Points, in no order, along strands that fork, close into loops and pass close to each other.
Two points are linked if the straight distance between their rows is under 100. Some points are linked to none.
metid: [-17  -1  -5   9 -41  -4 -32   3  26  -5   1  -9 -28   7   7  24 -27  11
  -1  13 -18  40 -19 -35   3  -2   4 -26  23  -1 -13  12  -1  -6  10   4
   3  16  31]
Gisok: [ 10 -11   1  -9  38  14  -8   6  -2   2   5  47 -10  16  44 -22   0   9
  -9  16  -1  13  33  -5  19  -6   0  34   5 -10  23  26 -41 -11 -15   2
   9   5 -41]
Pizak: [-14 -16   1 -15   9  -1  10  12  -2  16   0  34  -3  10  57  -9   3  19
 -14  -8   7  12  -4 -10   8   7   4  13   9 -19   0   2 -22 -21   2  14
   1  -2 -32]
kubel: [ 25  10  22 -15  50  -5   3  11  14  -6  -6  25  21  15  -7  -1   7 -29
   5  21 -12  13   4 -16 -16   8 -18  19  16  10   7 -26 -37  10 -12  32
  -6   8 -11]
bamug: [-35  -9  -8   3   9 -28  27 -15  -5 -48   5  -4 -22 -49 -30  37  15  21
  32 -11   7  -2   0  24   6  12  26   9 -16 -15  -3 -21  21   1 -50  11
   2 -19  13]
kelo: [-16 -21 -36   3 -23   4 -22   7  -2  15  11   2 -18  29  46   7 -30  11
 -21   6  -5  12   4  -2  11   1  15  -1  40   0 -23  33 -16 -34  30 -13
   5   5   5]
poso: [ 32  -2  -4   6 -26  23   8 -47  -5 -35   2   1  20 -25 -36 -21   5  32
   1  -1   3 -17  -1   7 -26 -24 -32  24 -21  -3   3  27   7  14 -37  11
 -25 -20  -1]
Ror: [ -3  17  32   8  -1  15 -29   9  19  37  -8 -24  -1   4   7   7 -11   8
  22  24 -22   0 -25   3  14 -16  26 -38   6  19  30   1  44   8   1  12
 -12  -4  25]
roga: [ 11  32   7  -8 -29   9 -17  -8  -4  37  12   8  13   6  62 -33 -29   4
 -25   2  11   7   9 -19 -19 -25  -3   3   7 -16   8  20  10   2  16  -5
 -27 -22  -4]
bevud: [  1  19  30  -4 -13   9   7   1  -2  42  12   2  16   7  50 -23  14  14
 -10 -19  14  -5 -18   7 -10  -6   3 -14 -16 -25  12  -1  29  -9  20   1
 -21 -22 -11]
suda: [ 14  16 -29 -15 -11  -9   9  -2 -13 -16   2   7   3 -16 -39 -14  -1 -22
 -12 -24  15  32  15 -12  -3  26 -33  -5 -21 -25  -4 -26 -27  20  10 -37
  18  11  -6]
pilip: [ 27  21   4 -13 -28  17 -11 -18  20  16   7  26  22 -14 -17 -21 -30  11
  -2  19   0  44  10 -27 -13 -28 -33  -5   0 -20  26  16   5  23  -5   2
 -31  -3   5]
sosi: [ 44  -4   3 -21   6  -1  10 -36  -3 -10  -3  28  25  -9  -4 -14  15  13
   2   5  -8  -9 -16  -5   7 -14 -28  41  10  -1   5  -6 -24  11 -16  40
 -36 -14 -21]
pum: [-11  -1  21  20  -4  -6  -9  22  -7  46   4 -31   6  17  11  17  11 -19
   1  -1   1 -42 -21  37   9  11  36 -46  -7  12  -6 -16  36  -3  32  -8
   3  -6  11]
suzib: [ 10  16 -10 -33 -13 -20  23 -26   6 -28   0  19  12 -13 -12  13  -9 -12
  -6 -10  -6  32 -23 -48   5  -2 -22  27  33 -19 -24 -26 -14   2 -12  39
 -26  11  15]
Nadu: [  1   0  15  12 -35  17  -6  -4  23   4   5 -17  -2   4  -6   0  20  39
  32  -3  -3  19 -13  -5  10  -6   0 -28 -21 -25  32  21  30  -1  -4   4
  -9   3  13]
Gikol: [ 25  20 -17  -7  46   6  -6  -5 -22  41  -4  16  27  21  24 -16  -1 -49
 -23  28   2  -5  16   3  24   4   8  35  26  14  -8  -7 -18  10  35  -7
  -7  -5 -14]
Maval: [ -1  19   2 -18 -37 -22  -2 -12 -10  24   9  14   4 -56   0  14  10   1
 -20   8  13  -3 -19  -9  -5 -10  -3  14   5 -24 -30 -35  40 -13  18   5
 -31 -55  -2]
simab: [ 30   3 -24  -5  15 -18  -9 -14  -4 -22 -22  -6  15 -34 -60  35  -3 -23
  -3  24 -12 -24 -23   7  13 -14 -10   3  17  28 -31 -22  30   3  -6  -2
 -21  -8  35]
pufot: [-48  -4  14 -18   2 -11  20  12   6  -6   7   6 -11 -33  -1  19   8  13
  28 -15  -1  39 -22 -17  29  12  21 -11  -4 -23   9 -29  31  -8 -16   4
   7   9  16]
panu: [-21  -5 -25   9  -4  -3 -29   7  10 -11  -8  -5 -24   9   0  21 -29 -11
  -1  13 -15  39  -1 -23  10  -3  12  -9  43  18 -12   4 -18  -7  -2   1
  12  26  31]
Puzog: [ 13  -9  -3  -5 -55  19  -1 -23  15  -1  11  19   6 -29 -14  -3 -17  47
  12  -1   7  41  -6 -30   3 -27 -23  14  -2 -27  21  20  19   1  -9  18
 -24  -3  -4]
vamip: [ -8 -11  13 -10  36   0  15  15 -13  -5   2  17  18 -39  -4   0  18  20
  28   2  -8  -4 -11  17  10 -18   3  27   8  -2  11 -33  26   3 -26  24
 -30 -24 -26]
Degad: [ 18  27  20  12   1   1   1  -3   2  -9   8 -26   9  22  -4 -17 -44 -26
 -14   1  -4  -4   4  -2 -45  -8   1 -26  -9  15  11  10  -6  37  14 -23
  -8   9  23]
Geta: [ 12  21 -13  -1  33  16  11 -13  -3 -10  -9 -11  25 -13 -28 -16 -40 -35
   1   5  -2   5   6   4  24 -20   6  -7  15  23  15 -16  15  39  -2 -18
 -10  13  30]
Dem: [  6  -1   8  21   9  29 -43   2  16  14  -9 -38  -7   4  -5  11 -29   8
  23  39 -20 -16  -2   0   5 -25  21 -23  15  34  31  28  20   6 -11   3
  -5   9  23]
kig: [  1  15  55  15  23  -3  28  24  15  -7   3  -4   0  36  16  -5  32   0
   9 -20   7 -25  14  28 -35  13  13 -20 -35  10  17  13 -10   0  -6  11
  12   5 -20]
Mivip: [  9   6 -25 -11 -40  -4  29 -26  -5 -33   8  15  -8   2  12 -27 -17  23
 -18 -40  11  11   3 -14 -14   3 -22  25 -14 -13 -14   5 -29   5  -3  10
  15  -1  -8]
meri: [  7   0 -11   6  18  23 -36   3   4  10 -16  -3   5 -14   6   4 -29 -11
  17  39 -21   3   3  -2  33 -29   6  15  44  28  21  13  19  11  -1  12
 -22   6  20]
Zuze: [-25 -12  25  15  53   7  -5  32  19  27   5  -7 -36  13  -7   2   6   8
  45   7 -28  12  13   0  32  -2  31 -29  -2  19  47 -15  15  -3 -24  -9
  32  19   7]
Ziz: [ 20 -25 -33   0 -12 -18 -16 -14 -17  -6 -15  -4   0 -30 -36  18  30 -14
 -14  16  12 -43 -10  29  -1   5 -21  11 -18  -2 -40  -8   1 -12  12 -25
  -3 -23 -13]
fulep: [ 29   4  19   9 -23  16 -34   1   9  34  -5  15  11   8  25 -10  21  21
  -6  28   2  -2   5  -7 -18  -8 -20  -4 -19 -30  21  25  -8  -5  16   9
 -17 -14 -43]
veb: [  7  20   0 -28 -23 -11   0  -9   4  12   6  23  11 -54 -26  11  -2   1
 -10   8   9  28 -19 -21   1 -17 -14  12  15 -24 -11 -28  34  -2   5   3
 -32 -29   5]
mobez: [  0  22 -25  -4   5   5 -10  11 -13  36   9   8   3  -6   9 -19 -32 -27
 -15  10  13  31  14 -14  18  -2   5   0  13  -7   0 -14   5   9  34 -37
   2   3   0]
nal: [  3  11 -28 -22   1 -10  18 -17 -24 -13   2  17   8 -52 -45  -9  10  -9
   1 -22  20  20  14  -2   9  11 -23   4 -21 -30  -1 -29   6  11 -13 -28
   4  -1  -8]
kib: [-23  -6  -1   9 -41   1  35   5  12 -23   6 -15 -23  30  11  -6  30  40
  20 -50   6   7   8  10  33  25   5 -22 -44 -30   9  29  13 -19  -3  -5
  35  11   9]
Muzu: [  2 -16 -29  -2 -20 -22  -9  -6  -7  -5 -17   1  -3 -52 -36  39  19  -4
  -4  28   6 -20 -17  12  26 -10  -4  23  18  -4 -36 -19  29 -20   7  -9
 -23 -27  14]
bako: [  6  24  12  13   3   3 -31  16   7   9   8 -30  -7  30   6  -2 -32 -21
  -6  12  -3  10   7 -10 -18  -8  13 -36   1   6  11   9   3  19  15 -26
   8  10  29]
magor: [-21  -4   3   2 -26 -30 -18  23 -14   8  -1 -33 -17   8 -16  30  28 -15
   5 -30   3  -6 -10  18  14  41  12 -55 -16 -15 -16 -21  20 -12  15 -29
  28   5  19]
nav: [  1 -31   4  24   8  26 -19  15   9   6  -1 -11  -1  13  -8  -3  20  30
  27  20  -7 -21  17   4   1  -4   1   7 -16  -6  26  29  -7 -12 -16   7
   4   8 -36]
kab: [ 19  -2  -5  13 -10  32   5 -25  -3 -28  -7  -2  29  -9 -33 -32  13  32
   9   9   1 -12  16   8 -20  -5 -37  15 -47  -4  19  29 -15  15 -19   0
   4   4 -35]
fomoz: [ -5  26  16  -8  34  -6  22  -1 -10  10  16  16  10  39  67 -32 -23 -23
 -35 -25   4   6  13  -2 -29   8  13  -2   2  17 -15  -2 -28   6  16 -15
  11  -7 -11]
pef: [ -1   5 -17 -21  17 -23  29 -13 -10 -30  -8   6  15 -16  -6  20   4 -26
 -15 -17  -2   6 -22 -27  27   5  17  31  40   5 -44 -38  -2  -4 -12  27
 -13   2  19]
Gades: [  5  10  -5   3  38  -5  14 -10   3 -25   6  -5  -2  43   4  -6 -26 -35
 -29 -17 -10  13  15  -9 -18   7  16   7  30  29 -13   9 -46  15  -8   6
  11  21  18]
zofa: [ 11  -2 -21  -3  -9  11  13 -22  20 -43   0  15  -4  11  -5  -3 -28  12
  12  -4  -7  33   8 -18   5 -13 -14  35  16  -1  28  37 -36   9 -20  32
  -8  27   9]
rezev: [ 49  -1  -7  -1 -14  -3   2 -49   1 -22  -9   0  25  -7 -21 -10  11   6
 -16  12   5 -36 -14   7 -21 -20 -30  29 -12  13 -22  11  -8  12  -6  14
 -32 -23   1]
nuv: [-13 -19  32  28   1 -11   5  23  33 -20  -8 -23 -32  50  -5  24  40  23
  11  -5 -11 -26  10   7 -37  17   0 -11  -8  19  -2  15 -35 -24 -10  28
  25  21 -10]
kepe: [ 24  12  17   5  20  16 -48  17  23  -4 -12  -2   1  16 -13  15 -17  -6
  17  49 -21  11  20 -19 -20 -19 -22  -1  18  15  27  19 -30   1 -11  17
 -19  10  -1]
Fezad: [  5 -19   9  -5   6   7 -11  19   5  11 -11   3  19 -30 -13   9  14  20
  26  29 -18  -1 -20   6  12 -24 -10  17  16  -4  13 -15  36   2  -6  20
 -29 -19 -12]
Biru: [ -9  -7  28   4 -17  11  34  -8   4 -33   6  13  -4  18  44 -25  11  40
   0 -18  -3 -27  -9   4 -35  -9  -2  26 -32   9   7  37 -22  -9 -15  45
   3 -15 -25]
rusut: [ 22   7  -3  -8  30  10   4 -13   7 -20   9  49  -5  18  20 -22 -16  13
   6  11  -7  31  33 -21  19 -14 -16  39   5 -11  38  39 -37   4 -30  19
  -1   8 -21]
Mize: [-49 -36 -11   6  29  -7  -5  31  -4  15 -10  -2 -24  -7 -11  26   8 -15
  11   2  -5  -2 -10   7  35  16  23  -8  26  23 -17 -30   6 -23   8  -4
  30  17  -5]
marod: [  6 -13  -1  29 -36  15 -28  -4   9  -7  -3 -57  -8  15 -48   5   3   8
  20   0  -9 -24   1   4  -1  14  -7 -50 -33   3   9  28  21   8   8 -28
  18  13  17]
musu: [-28 -16 -26 -12 -21  12   2  15 -12  16   3   9  -5 -46  -6  12   9  13
  11 -10  10  35 -12  -3  38   0   5  -3   1 -30   3 -28  35  -3  12 -23
   8  15   1]
kon: [ 32  -7  -6   8  16  10  -8  -7 -17 -12  -9   1  15  19 -23 -11  29 -22
  -8  13   8 -41  15  24 -24  20 -24   8 -29  16  -7  -6 -52  12   8  -7
  15   1 -42]
Numub: [ 22  18 -15   2 -24   9  36 -30   2 -49   4   4   6   7 -12 -31 -31  10
  -7 -28   2  19  -7 -14 -27 -10 -21  20 -11   2   5  19 -20  22 -11   7
  -1   8  17]
neki: [-10 -12  -7  -2 -25   4  20  -1  -2  -6   5  13  -8   8  47 -12  -4  28
 -17 -21   8  -7  -9  -4 -10   0   2  12  -5 -11 -14  16 -20 -11   8  17
  -2  -4 -18]
Guna: [-10 -40 -31  16 -14 -22 -18   5 -24 -11 -14 -21 -13 -11 -31  33  36 -10
  -4   5  15 -43  -3  26  -9  22 -14   7 -16  -1 -36  -4 -19 -16  12 -18
  20  -4  -5]
lak: [ 43   9 -28  -3 -11  25 -10 -25   0  -4   2   2  16  -9 -39 -25 -21  -5
 -10  14   7  19  16 -15   8 -17 -30   5   2  -3  16  16 -12  17   2 -22
 -16  12  14]
Vokom: [  5  23  17 -14 -44 -19   8 -32  -7   5  11   5  -3 -26  17   2  14  27
 -21 -11  23 -14 -20   1 -43  -9  -7  13 -15 -26 -27 -12  13  -6  -7  13
 -27 -49 -13]
fole: [  2   6 -23 -20  15 -32  32 -22 -27 -28  -2  11   4 -31  -1  16  13 -12
 -13 -24  20 -16 -16   3  13   6  14  40  12 -16 -43 -39 -11 -14 -16  19
  -8 -13  -3]
duf: [-42  -9  -7   1  18   3  56   1  -3 -34  10   8 -17  10   6 -19  -6  -4
   1 -42   9  29  19   1   8  13   9   8 -20   6  14   1 -13   4 -18 -22
  37  29   7]
pulu: [  7 -28 -19  -2 -19  14 -42  24   3  28 -10  18 -14 -13   8  19 -11  16
   6  45   4  21   1 -10  33 -11  -5  13  36 -19   6   8  -5 -22  24  11
 -12  11 -10]
Zof: [-40 -21 -19  -1  -5 -18   2  24 -16  16   0 -14 -18  -8   0  29  16 -15
   1 -22   7 -12 -21  16  22  28  22 -15   9  -1 -36 -29  17 -18  26 -22
  22   3   8]
lig: [-32   6  29  17  12  -8   7   4  35  -3   7 -13 -33  44  28   1 -14  12
  15 -11 -20  21   2 -10   4   4  33 -38   6  19  24  11   6 -13 -16   5
  19  16  40]
puna: [  2  -9 -19 -22 -35  14   5  -3   0  13   1  36   8 -28  27  -3 -26  29
   5  -7   5  24  -7 -26  21 -29  -5  32  33 -17   3  -3  16  -6  -1  35
 -22  -3  -2]
duzeg: [ 13 -11 -18  -6  44   5 -25   7 -13  33   6  31   1  19  47 -10   8 -15
  -4  28  -4 -10  28   7  32 -15  12  40  45  11   4  13 -26 -16   5  15
 -10  -2 -25]
pima: [ 35  32 -21 -31 -21 -16   9 -33   9  -9  -8  22  23 -37 -48   9  -5 -29
 -24   9   0  27 -10 -40  13  -5 -31  21  21 -13 -25 -33  -2   4   3   5
 -31  -7  13]
Rop: [ -4 -27 -30  17  11   5 -22  29 -11  32  -8  -1  -5  16  -2  14  17 -26
  -8  13  17 -11  12  16  11  18   3   8  -4  -2  -5  -2 -23  -9  32 -33
  29  10 -26]
sotil: [  1 -15   9 -14  20  -5  24 -11  -7 -22   2  24  14 -24   9  -5  17  15
  11  -3  -3  -6 -11  18  -7  -2  -8  37  -2  -9   8  -8  -7   0 -32  33
 -14 -17 -22]
Dinut: [  3  31  25 -14 -15 -10  25 -10 -16  16  17   6  14 -19  28 -16  24  20
   0 -35  25 -13 -20   9 -26   0   7  -5 -37 -36   2 -15  30  -4 -11   4
 -15 -40 -15]
bamu: [-15   2 -17  -1 -18 -29   4  13 -28  16   5 -17   2 -22 -19  20  -8 -29
 -22   0   2 -10 -18   8   6  18  13  -4   7   4 -47 -35  27  -5  39 -36
   7 -22  23]
Padas: [-30  -8   6  -8  28 -10  -4  21   7  -1 -16   0  -6 -32 -31  30   3 -32
  16  24 -29  23 -20 -21  23   9  15 -16  35  15 -15 -51  10 -14   3  13
   9  13   8]
Bepit: [ 14  10  -3   0 -30   0  -3 -28   0  -2  -5 -16  16 -23  -4  -7 -26  -2
 -26   3 -11 -17 -24  -6 -22 -34  -8  16  22  18 -29  -4  35  18   8   6
 -29 -29  39]
dires: [ 16  11  -1   0  25  -3  -3 -16   5 -25 -19 -15  18 -18 -52  17 -22 -20
   9  17 -13   0 -16  -2   2  -9 -13 -14   9  29  -7 -19  13  21  -7  -7
 -11   9  34]
fal: [ -2 -15 -15  15  28  22 -20  18 -18  41 -13 -13  15  -3 -14  -2  10 -25
  14  22  15 -30  12  20  16   0   5   3 -12   7  18  -5  11   9  17 -31
  12   5 -28]
Peri: [ -1  -3 -20  -4   9 -20  14 -19 -21 -34  -5  -1  -4 -64 -49  26  21   0
  25  -2  16  -4  10  28   9   7  -3   3 -19 -17 -12 -23  22   4 -33 -19
  -1 -21   7]
vokug: [ -1 -11 -13  12 -30 -12 -27  -1  -7   5  -9 -44 -16  -9 -45  21  12  -3
  23  -8  -5 -18 -15  19  16  20   7 -51 -18  -4   2   1  33   8   6 -27
  15   7  24]
basit: [  3 -17   4  13  -7  22  -4   4   7 -10  -7 -12   7   1 -18 -10  31  26
  15   7  10 -18  19  18 -11   9 -18   4 -44 -15  17  31 -10   6  -9  -7
   3  10 -44]
zov: [ 45  10   4   1 -11  -1  -5 -32  -2   2  -5 -10  31 -10 -17 -15 -11 -18
 -24  19   5 -39 -19  11 -31 -26 -27  12   0  24 -27   8  23  16   7   7
 -41 -33  13]
Punur: [ 25   6   3   2  -5 -13 -16  -6 -10  -3 -14 -16  11 -21 -58  12  21 -17
  -1  16  17 -33  11  23 -33  12 -31 -22 -38  -6 -14  -6   8   9  -5 -29
  -5 -21 -14]
Sudid: [ -5  -2  -5   7 -48   7 -11 -10  10  13   3 -18  -1  -5  23   1 -28  17
  -6   3  -5   7 -28 -13  -4 -11   7  -4  25   4 -13  11  26   1  17   1
 -25  -6  31]
tomo: [  7   7  12  -8  15 -16   2   2 -13 -22  -8   3   3   4  -9   3  23 -24
 -15  -5  10 -21  -3  25 -34  20 -17   1 -16  -3 -22 -22 -40   1  -4   3
  12  -2 -26]
dus: [ 12  12  -8 -29 -31 -12   9 -21 -13  22   3  23  18  -3  49 -13 -16   0
 -36  -7   1 -14 -19 -17 -18  -5  -7  28  31   4 -43 -15  -8  -6  31  22
 -22 -27  -7]
bifuz: [ -8   4   7  14  55  -6   2  -1  -3 -15  21   1 -20  44  15  -9 -29 -19
 -14  -5 -11   8  40   8  -9  -9  22   3  37  48   3  25 -24   1 -23  -9
  30  23  21]
pasu: [  0  -2  47  21  39  17   3  23   1  18  13 -23   5  35  18 -10  22  -4
  13  -8   3 -44  23  26 -18  -1  26 -26 -26  12  36  13   8   7  -8   5
  12   6 -21]
gure: [-26 -16   5  17  54   1  -1   8   3  -7  16   8 -31  22  23  -5 -22   3
   7   6  -9  14  41  -1  13 -12  25  11  27  33  23  25  -3 -10 -34  -7
  31  21  13]
Folel: [ -6 -25  14 -11 -32   1  -3  15  23  10  -3  34 -18   0  13  15   9  51
  13   2  -1  32  -6 -18  17  -2 -14   2 -15 -56  20  12  -5 -25   6  28
  -7   4 -35]
Sarob: [ 39  10 -26  -2  -2  15 -21  -2  -2  -7  -7   5  11   1 -41 -17  -2 -13
 -11  14  12  16  27  -9  -4   9 -49  -8 -21 -12  14   9 -45  14   9 -32
  -3  16 -12]
kega: [  4 -28  -2  13  -7  14 -41  28  20  24 -14   0  -5  -5  -2  22  17  24
  24  38 -17   1  -8 -10  10 -10  -3  -1  16 -11  20   3   6 -13   2  13
 -19   4 -17]
nedir: [-44 -25 -13  10  19   3  28  14 -14  -8  10 -14 -22  12  12 -14  -8   4
  -1 -43   3  -6   4  28  17  14  35 -20  -6  23   7   3   7  -7  -7 -28
  40  27  16]
roko: [-24 -10  -9   4  -1  -3   4  23   0   5  10  14 -33  44  48  -7  13  11
 -24 -30   8   7  28   5  -2  30  12 -18  -8 -11 -11  26 -41 -24  19 -32
  31  11 -28]
tosum: [-36 -17  28   4  26  -4  32  25  16  -3   7  -6 -23  13 -17  -1  33  15
  48 -21 -14   6  11  16  27  27  26 -30 -31   4  47  -9  27  -2 -27  -1
  31  19  12]
Das: [  2 -25 -32  -1   6   4 -12  11   6  -1 -11  12   0 -10  -4  16  -1  -6
  -2   8   0  15   0 -12  30  -4  -2  28  40   2 -10  -7 -22 -16   9  19
  -8  20   8]
mizi: [-10  31  30   7 -49  -1  49  -7   5 -34   8 -10  -7  31  29 -17   9  41
  -1 -39   9 -11  -7  -7 -36   1  -2  -1 -46 -10  -1  34  -5   1  -9  15
  11 -14  -4]
Pavim: [ 26   4  11  11 -18  12 -27  -1  -7  26  -9 -26  22   6 -37  -6  12  -8
  -3  22  16 -35  11  14 -27   5 -33 -25 -37  -1   2  13   8  14  17 -36
  -5 -10 -10]
vedu: [-18   6  15  -3 -20 -16  20  -2  16 -48  -8   4  -4  -8 -25  21   8  15
  22  -7  -9  26 -11 -16 -32   8 -16   6 -15 -12  13  -3  -8  -1 -26  22
   4   5   9]
Tevit: [-11  -1  31  -7  29  -5 -16  15   8  22 -13   3   4  26  36   9 -20 -27
 -14  27 -11 -12  -1   2 -20  -5  15  -1  45  35 -13  -1   0  -5   5  30
 -16  -3  11]
bosu: [-44  -5 -12  -9  -5  -7  65  -4   4 -38   6  23 -13  -8   6  -5  -7  24
  13 -45  11  30  -5  -9  10  13   9  22 -14 -10   5  -5  -2 -12 -26  15
  26   8   7]
kal: [-12   1   6   7  43  18   4   5  -1   0   1 -13   4  -5 -11 -10 -32 -24
  19   3  -8   0   4  15  16 -13  25 -19   1  38  31   1  17  25 -22 -14
  14  22  17]
fek: [ -7  33  20 -15  14  10  -4  -3  10   8  10  27   8  13  61 -15 -43  -2
  -8   1  -5  30  23 -29  -5 -23   5   9  16  -5  15  23   4   8  -7  12
 -14  -3   5]
sepu: [  3   8   0 -11  33  23  -9   6   3  10  -1  11  12 -10  18 -13 -28  -6
  17  19  -9  28  15 -16  16 -32   5  14  29  -2  37   5  11  19 -16  17
 -20   6   6]
vafe: [-27 -32  11   9  18 -26  13   3  -5 -48  -2 -13 -23 -22 -28  40  23   7
  22  -7  -6 -35  -6  32 -17  10  12   9  -7   6 -19  -7   1  -8 -38  21
   4  -9   5]
Rap: [ -2  -1  17  17  47  17  -8  14 -13  26   4 -18  10  11  11 -12 -10 -18
  12  -2  13 -28  22  25   2  -7  26 -24  -5  18  30   8   7  18  -5 -23
  16  11  -5]
mep: [ 16  -3  22   7 -28   9 -17   4  20  26   5  20   0  20  44 -16  19  43
   5   9   2   9   1 -16  15   2 -10  -6 -26 -56  26  38   3 -19   6  22
 -12  -6 -36]
puva: [  9  -2 -20   2   9 -11   7 -11  -7 -17   7 -17   6  24  10  -8 -30 -30
 -27 -12  -6 -21  -6   6 -22  -3   7   8  27  35 -33   1 -25  13  15   6
   0   9  26]
regen: [-38   7  29  -3   6 -19  24   4   5   2   9 -13 -14  -6  -5  21  23   2
  26 -28 -11  11 -18  12  21  25  27 -42 -18  -4  10 -28  33 -12 -22   8
  24  -1  27]
buti: [ 15   3 -32 -20 -22  -9   8 -18 -10   2   5  -2  12  15  49  -9 -34  -5
 -36 -14 -16  -4 -15 -19 -17   3   5  31  51  18 -45   8 -16   1  21  15
 -16 -15  17]
mopul: [-11  -2   1 -15  49  -3  26 -10  -2 -25  -7   9  14  -6  -5  -1  -9 -29
   4 -14 -14   9  -6  -7  25  -2  19  32  35  23  -8 -26   1  12 -22  27
 -14  21  21]
kemet: [ 13  -8 -28 -24 -49  -1  -4 -10  -5  26   0  31   3 -23  19  -6 -26  10
 -28  -6  10  10 -15 -24  23 -17  -9  33  31 -13 -26   0   4 -10  25  22
 -18  -9  -7]
lefe: [-11  16  28  -5  15  -9  19  10  -5 -11   4  -2   8   6   6  -5   8 -14
  -7 -21  14   0   1   5 -34  10   0 -12 -21  -3   1 -23  -5  15  -3   0
  10  -1  -3]
nuni: [-10  30  25   0  13  -9 -23  20   7  26   0 -15   3  17   5   9 -14 -31
  -8  21  -2  12  -7 -24 -20   9  16 -43  10   3   2 -29   6   5  20 -14
   2  10  13]
Petol: [-32 -17   8  20  51   7 -19  23   9  19  12   0 -39  30  13   3  11   7
  16   4  -8  14  37  -5  23  -3  24 -15  10  15  38  16   1 -24 -24 -23
  37  26  -1]
Fid: [ 27 -26 -44   4   7  10 -26  -1 -18  17  -9  10   3  15 -16  -6  19 -26
 -13  19   7 -22   7  13  15  11 -26  26  -8   1 -22   3 -44  -5  29 -16
  16   6 -24]
kimom: [ -7   9  28   9  -9  -3 -23   9  15  34  -6 -26  -3  -5  -8  22   9  -5
  20  11 -28 -17 -50  17  27   2  27 -53   3  21  -2 -21  50  -3  16  10
   3  -8  26]
Puti: [ -3   9  10   5   7  -5   4  16  -4  10  10  -5 -12  51  42 -22   5  -5
 -34 -14  10  -6  21  10 -25  19   7 -24 -13  -1 -11  19 -37  -7  22 -25
  24   0 -23]
vupez: [-22  25  19  -7  30  -5  -7  18   4  17  -8  -3   2 -14 -20  10  -9 -34
  12  21  -8  32  -5 -20  11  12  15 -32  10   9   3 -40  17  12  16 -13
  15  13  14]
tuke: [ 19  12  15  19 -46   9 -21   2  15  -4  -9 -38   7  40 -33   0  28  18
  13  -4  -1  -5  23   8 -13  25 -15 -54 -45 -22  20  24   8   1  10 -21
  15  17   0]
Zigur: [ 31  11  15  20 -15  25 -43  -7   2  34  -5 -16   9  22   0 -22   9   5
 -11  33   6 -20  18   2 -28  -9 -16 -20 -32 -12  13  31  -6   6  22 -22
  -6  -1 -22]
saviv: [-20  11   1   0 -46 -13  42   6  -2 -34  12  -9 -19  18  16 -10  18  30
   4 -57   9   1   0   1  -6  31  -1  -8 -43 -22  -4  22  -4  -4   2 -17
  20   2  -6]
Zizot: [ 27  26  -8 -14  32  -1  13 -11 -29  22   9  13  30  16  34 -34 -11 -45
 -32  -1   8 -11   6  12  -2   2   4  24   6  13  -9 -21 -20  20  28 -11
  -1 -14 -18]
rilig: [-39 -33  -5  11  11   2  28  23  -7  -4   6  -9 -29  27  20  -9  31  10
  -9 -45  12 -21  17  37   8  29  21 -14 -17  12  -9  13 -19 -20   4 -23
  42  16 -14]
zenaf: [  3  20  -7  -2 -40 -25  -7   5 -14  39   9 -10   1 -32 -16  11   6 -20
 -35  12   5  -9 -18   5  -4   9  -7   0 -10   0 -39 -28  39  -6  50 -31
 -10 -42  13]
lova: [-21 -26  18  22   0  -9  13  13   8 -46  -7 -26 -17  16 -24  18  20  15
  12 -16   1 -39  -1  24 -32  15   6  -6 -22  24  -6  20 -11  -7 -25  21
  23  15  -2]

A piece is two or more points that can be reached from each other along the links. Count, over all rows, the pieces, the separate loops (a circle has one, a figure eight two, a Y none), the forks (points with three links) and the tips (points with one).
pieces => 5
loops => 4
forks => 9
tips => 11

A tip is a point with one link. Name the tips that can be reached along the links from each point below, in the order of the rows.
Biru => kib, bosu
Rop => Guna, Folel
Dem => pum, Degad, fole, mopul, tuke
suda => nuv, musu
